Each row is a point on a tangle of strands that fork, close into loops and nearly touch. The rows are in no order.
Two points are linked if the straight distance between their rows is under 76.1. Some points are linked to none.
Q_889: [-11  -1 -11 -27  42   4  48 -18  -4  -5   2  -1   5  19  -4   5 -26  30
 -15  -2  25]
Q_8: [  9   7  -6 -43   7  29 -15 -25  16  -8  11 -24   1  14  -4  -7 -23  -5
   9  -9  -3]
Q_731: [ 20 -20  10  -8  -2  -1   5  34   9 -20  13   8 -10 -16   3 -18   9 -10
   9 -17  14]
Q_590: [ 23  11 -37 -29   7  10 -17 -18   2 -18  -5   3   9  -5 -19  18  -5  11
  -5   8  48]
Q_845: [ 18   6 -47 -21 -14  -5 -14   8 -21 -23 -26 -12  -2   6 -12  21  -3 -19
 -25  10  30]
Q_315: [-25   3   0 -19  -6  20  11   9   8   1  16  -9 -12  -4  16   0  -4  -5
  20   7 -28]
Q_177: [ 19 -11 -15  19 -22   5 -25   3 -15  15  -8   1   4  12 -12 -31   4  28
  37  14  15]
Q_319: [  4  35  -8  13 -18  -4  16 -28   4  20  -9 -10   7  16   1 -11   4  16
  13  36 -27]
Q_126: [ 24  -1  23  37 -18  14   4   9 -19  13 -18   1  38  25  -5  -2 -11   5
 -25 -25  11]
Q_780: [ 11  13  19   1  -9  22  -8  17   2  -3 -16 -19  -8  -8 -24  -9  18 -27
  16 -58 -19]
Q_179: [  6 -16  17   3  28 -15  10 -34 -14   3  31  19 -20 -27   1 -43  10  29
  10  11  -6]
Q_205: [-28   3  25  36  12 -35  29   1 -16  21  13  38  14  -5  17  -9  10  10
  12  18  -7]
Q_386: [-19  35  18   6  -8  44  30   3  16  -4  -9  -8  27  -7   8  10 -13   0
 -10 -14  -8]
Q_49: [-11   3 -10   2  21 -17  -5  13  27 -20 -14  -1 -15 -40  -7 -29  40   9
  22 -13   0]
Q_418: [ 17  -4 -14  24 -52  20 -22   2 -12  -9  -7  20  -9  -5   8  -2 -11  -3
 -13  37 -19]
Q_905: [ -1  17   6   5  -1 -33  14 -20  16  27  13 -14  -6  11  10  23  24  11
  -7  45 -23]
Q_749: [ 17   5 -35  -1  23   2 -35 -37   1  -3 -17 -11   3  19 -32  18  -6  32
  -3  -4  28]
Q_832: [-14  11   7  -8  45 -43  12 -17  25 -11  19  10 -14 -22  -7 -22  31   9
  13 -18  -6]
Q_883: [-11  -3  41  10  19   6 -33 -20  17  23   9  -9  29 -12  10  26  -3  -3
   0 -15 -13]
Q_512: [-10  12  17 -21  43   9  38 -12  -4 -22  19   5   3 -20  18 -12 -19  12
 -18  -2  11]
Q_630: [-10  16 -24 -23  11  -7  36 -22 -15   7  21 -13 -28  30  -3  -2  -4  15
  13  31  -1]
Q_847: [ 24 -15  -8 -21  27  21  -6 -18   5 -26   8 -17 -10  14  -5 -13 -27   7
 -27 -26  17]
Q_79: [-29  -9  -8   7  15  24  24  31  -6   4  -1   0 -18 -28 -20  -2  21  15
  22 -33  11]
Q_952: [  8 -17   1   5 -25  24 -29  -4 -22  13   3 -20   1  32 -20 -25 -13  -6
  15 -27 -16]
Q_161: [-15  17  40  15 -21  35  25  -6   0  10   8  16  36 -26  12 -20 -29   0
  13  -1   2]
Q_199: [ -6 -15 -21 -24   6  44 -17   6 -24  -7   6  -8 -24   7 -27   8  -9 -20
  -1 -40  11]
Q_446: [ 27  -3  17   7 -11   1 -21 -32 -14  -5   9 -15   5  36  -1 -33 -27  -3
 -10 -18 -20]
Q_310: [-12   6  45  26 -11  11  23  26   7   9   8  18  14 -28   6 -33  -5  -5
  20 -31   8]
Q_544: [ 12  25 -16 -19 -16  14 -29 -13   7  -5 -20 -13  11   0 -34   0  16 -23
   9 -31 -11]
Q_313: [ -4  26  38  -5  15 -26   1 -24 -45  31   4  17   6  15  17 -27 -33 -23
 -20  17   1]
Q_792: [ 18  -6  17  -9  -9 -14 -21 -30  -8  11  26   3  -8  27   9  -8 -25 -15
   3   7  -5]
Q_742: [ -5  -5 -35 -35   5   8 -15   0 -18  -8   8 -13 -22  32 -30  -8  -6  -3
  32 -19  20]
Q_202: [  7   5   0  -1 -15 -47   3  16  21  -2  24  32   3  -3  17  26   4 -18
   0  37   8]
Q_967: [-18  -5 -28  12 -12  43   6  30 -19 -18 -14  -6 -32 -12  -1   3   7  -4
  -9   5 -27]
Q_39: [-12  -9 -14  -3 -14  30 -10  36   8 -14 -15 -28 -15 -19  25  11  10  -5
   4  19 -25]
Q_917: [ -2 -29 -44 -38   2   5 -19  13 -14  -8   5  -1 -31   5 -10   1   6   1
  20  17  13]
Q_51: [-37  -2  13  -2  13  -6  -7 -35 -47  44  30  14 -15  -9   4  -6  -7  -4
   7  23 -12]
Q_303: [-11  -6 -12  -6  -3   5  39  -7 -33  -8  12   9 -27  24  19 -24 -16  11
  -4  27 -24]
Q_770: [ 19 -13   3 -25  17 -22   0 -12   5  13  18  -3  -2  29  10   6 -15  14
  10  14  31]
Q_612: [ 12  -8  -9 -18  26   8  27 -13   6 -21 -14 -26   4  27 -11 -12 -33  22
 -12 -19  42]
Q_601: [  5  10  16  18 -27 -16   6   8  11  12  -1  -1  34  24  20  23  -7 -15
  -7   9 -20]
Q_756: [-11  18  15  41   0 -18  10  25  19  -4 -16  11  18  -8  -1   5  25  -1
  -7 -22  12]
Q_460: [-12 -12 -16  -4  37 -25   4   8  15 -33   1  -9 -45 -11  13  -4  20  10
 -23   4 -28]
Q_263: [  1  -7 -16  11   7  -3   1 -29 -24   4  12  21  -9   4 -14 -27  -3  30
  12   7  11]
Q_265: [-24  16   0 -43  14  11  42 -22   0  14  26  -7  -7   8   7  -4 -12   8
  28   6 -14]
Q_378: [ 21 -13 -17  12 -52 -21 -26  21  -7  -5 -24  10   3 -12  12  -7  12 -13
   8  44 -13]
Q_757: [ 27 -13  15  19 -27 -43 -18   7  22   6 -16   8   8 -13  12 -24  14   0
  22  20 -18]
Q_116: [ 11  -8  16  13 -34  13 -16  22  -5  25 -15  -9  -2   4 -23 -21   5 -23
  39 -32 -28]
Q_839: [ 21   6  26  11  -9 -39  26  -1  32  10  18   8  -8   0  33  12   5   0
  -6  50  -9]
Q_100: [ 23   8  -7  28  -9 -46  -1 -21 -14   8   2  16   1  32  -9 -13  14  -3
 -13   9 -22]
Q_670: [-21 -13 -15  14  12  -4  13  11 -15 -13  -4  11 -28   7   9  -1   9  15
 -19  16 -30]
Q_87: [ 17 -32 -16 -10  16 -29 -44  19  19 -13 -12  -5 -12 -14 -11  28  26 -12
 -14   3  15]
Q_171: [-24  -9  21   5   2 -12   2  30  -9   6  18  16  13  -2   1  35  -4 -29
  -9 -22  28]
Q_788: [ 31 -13   9  17 -15 -27  14   2   3  -7  13   8 -15  24  35 -10 -11   3
 -20  49 -15]
Q_83: [-19 -11  36  22   7   0  13  33   4 -10  19  11  -8 -27  25 -29   6 -14
  -3 -39  28]
Q_484: [ 19   4  31  22  -9 -25  -6   4  32   6 -20 -10  26   8  10 -28  13  10
   9  -8 -31]
Q_831: [-20 -27  18  18   2  20 -43   9  11  34   6   1  22 -13  -9  41  10  13
   2 -10   2]
Q_588: [  0  -2 -41 -29   1  -5  14  21  -4 -22 -53 -43   2 -15 -11  24  -4 -14
 -23  -3  24]
Q_618: [-10   9  -4   6  10  11  -1   0 -14 -26   1  24  -4 -15 -17   9   8 -18
 -35 -22  -3]
Q_427: [-19  -8 -37 -33   6 -18   3  13  -1  10  -5  -2  -6   8  -1  27  20   1
  21  27  -1]
Q_433: [  6  -2 -15 -10  -5  33   6   1 -33 -28  13  22 -10  -1 -20  -5 -11 -18
 -12 -25  20]
Q_711: [ 23   4 -12 -37 -23  28 -36 -25  15   6  13  -3  -5  -3   1  -8 -22  -4
  33  17   0]
Q_458: [-26  19  18  33   1 -44   9   4  27  10  10  29  24 -14  10  -4  19   0
  14  -4  -2]
Q_879: [  4   0  24  32  -8  18   7   9 -20  -9  -9   4  12  -4  -5   9  -6 -21
 -42 -39   6]
Q_269: [ 11  31 -27 -29   6  21  22   0  10 -32 -16  -5   8 -33  -2 -14   0   4
  -1   3  10]
Q_92: [ -5  27 -19 -10  -3   9   7  17  19 -22 -33 -28  -5 -45  -6  -9  31 -17
   6 -19   1]
Q_369: [  6 -12  15   6 -57  14  -9  -3   2  15  20  30  10   0  16   9 -32 -23
   4  32  -8]
Q_300: [ 16   8  17  -5  36 -38   5 -36  12  10  33  15 -17 -14  -6 -13  22  10
   3  17   1]
Q_796: [ 27  -8  -4   0   3 -38 -10  -1   8   8  -5  16  27  33  -1  16   0   0
   0  10  31]
Q_46: [-17 -32   0  16  -5  21  -9  28 -27  29   4  11 -10  -5 -20  -4  17  15
  30 -19  -6]
Q_623: [  3 -11 -15  31   7  25  -5  -9 -14   3 -13  13  22  11  -6  25  -4  32
 -33  18  15]
Q_412: [-19  20   0  -2   6  35  36  24  22 -15 -14  -9   1 -22   3  27  -7   0
 -17 -20  27]
Q_146: [ 23 -34  -2 -24  26  -9 -18  22  18 -36  14   1 -23 -23   8   2   8  -5
  -9  -5  18]
Q_292: [ 18  21   5  27 -41   6  -3  -6  -5   8 -21  -2  42  44  -6   2 -18 -10
  -2  -8  -1]
Q_760: [ -1 -41   0  12  12  -1 -29  19  12   3 -13 -13   0   7  -6  33   2  11
 -18  -9   5]
Q_113: [ 17 -11   9 -17 -43   8 -27 -19  10  15  21  -3 -18  16  12  -6 -29 -15
  28  36 -17]
Q_498: [-20  17  36  23  14 -40   0 -24 -25  25   9  32  15  -7  13 -11  -4 -18
 -19   4 -14]
Q_962: [-38  -9   6  -4  13  36  24  33  -5  -6   0 -14 -19 -12   2  17  -5  -8
 -12 -33   9]
Q_121: [-39   3 -11  -4  17 -28 -14   2  -2   7   4  20   8 -11 -28  23  26 -14
  11 -27  -3]
Q_567: [-16 -10 -16 -11  23 -37   3  -6   7  26 -10 -22 -23  15  -1  25  30  14
  11  25 -29]
Q_208: [-19  11  33  -3  14  25   6 -12  -2  16  -5 -12  33  10   8  12 -23  -2
 -17 -26  -8]
Q_447: [-17   1   4  21  -1  33  -2 -10   5  16 -11 -11  28  17   6  52 -21  12
 -32   3  -7]
Q_442: [ 13  -8 -27  19  12   1 -15  -9   1 -20 -22   3   0  -6   0  14  10  34
 -30  39   5]
Q_258: [ 12  -2  -8 -24  -4  14   1  26  -2 -23 -44 -48 -15 -28  -1  12  14 -24
  -4 -30   4]
Q_662: [  7   1 -24 -13 -18  -3   5   6  -4  12 -18 -10  10  28   3  -3  -3  15
  27  26  -4]
Q_624: [-10  38  31  40 -19   7 -10   5  37   9  -7  -1  28 -29   5   1  21 -11
   2 -39   7]
Q_615: [ 26  21  -8 -28   8  -7  11  -7  23 -29   3  -3  -1 -15  20  -5  -3   4
  -9  26   5]

A tip is a point with one link. Name the tips that can be reached along the links from each point below, in the order of the rows.
Q_113: Q_512, Q_544, Q_484, Q_796
Q_845: Q_749, Q_202, Q_601, Q_788, Q_615
Q_265: Q_460
Q_310: Q_46, Q_442
Q_458: Q_313, Q_624

A piece is two or more points that can be reached from each other along the links. Count, over all rows, the pieces, the separate loops (a circle has one, a figure eight two, a Y none), the forks (points with three links) and the tips (points with one).
pieces: 5
loops: 3
forks: 10
tips: 14

How many points has the smallest loop of links through each point below? Write 0 if it is on no loop.
Q_567: 5
Q_731: 11
Q_670: 7

Name the points in between on the shortest way along the links from the first point to the second, in order.
Q_49; Q_433: Q_832 Q_300 Q_179 Q_263 Q_177 Q_662 Q_427 Q_917 Q_742 Q_199
Q_484; Q_612: Q_757 Q_378 Q_418 Q_369 Q_113 Q_711 Q_8 Q_847
Q_615; Q_202: Q_269 Q_92 Q_49 Q_832 Q_300 Q_179 Q_263 Q_177 Q_662 Q_319 Q_905 Q_839
Q_847; Q_544: Q_8 Q_711 Q_113 Q_792 Q_446 Q_952 Q_116 Q_780
Q_442; Q_146: Q_623 Q_447 Q_208 Q_883 Q_831 Q_760 Q_87
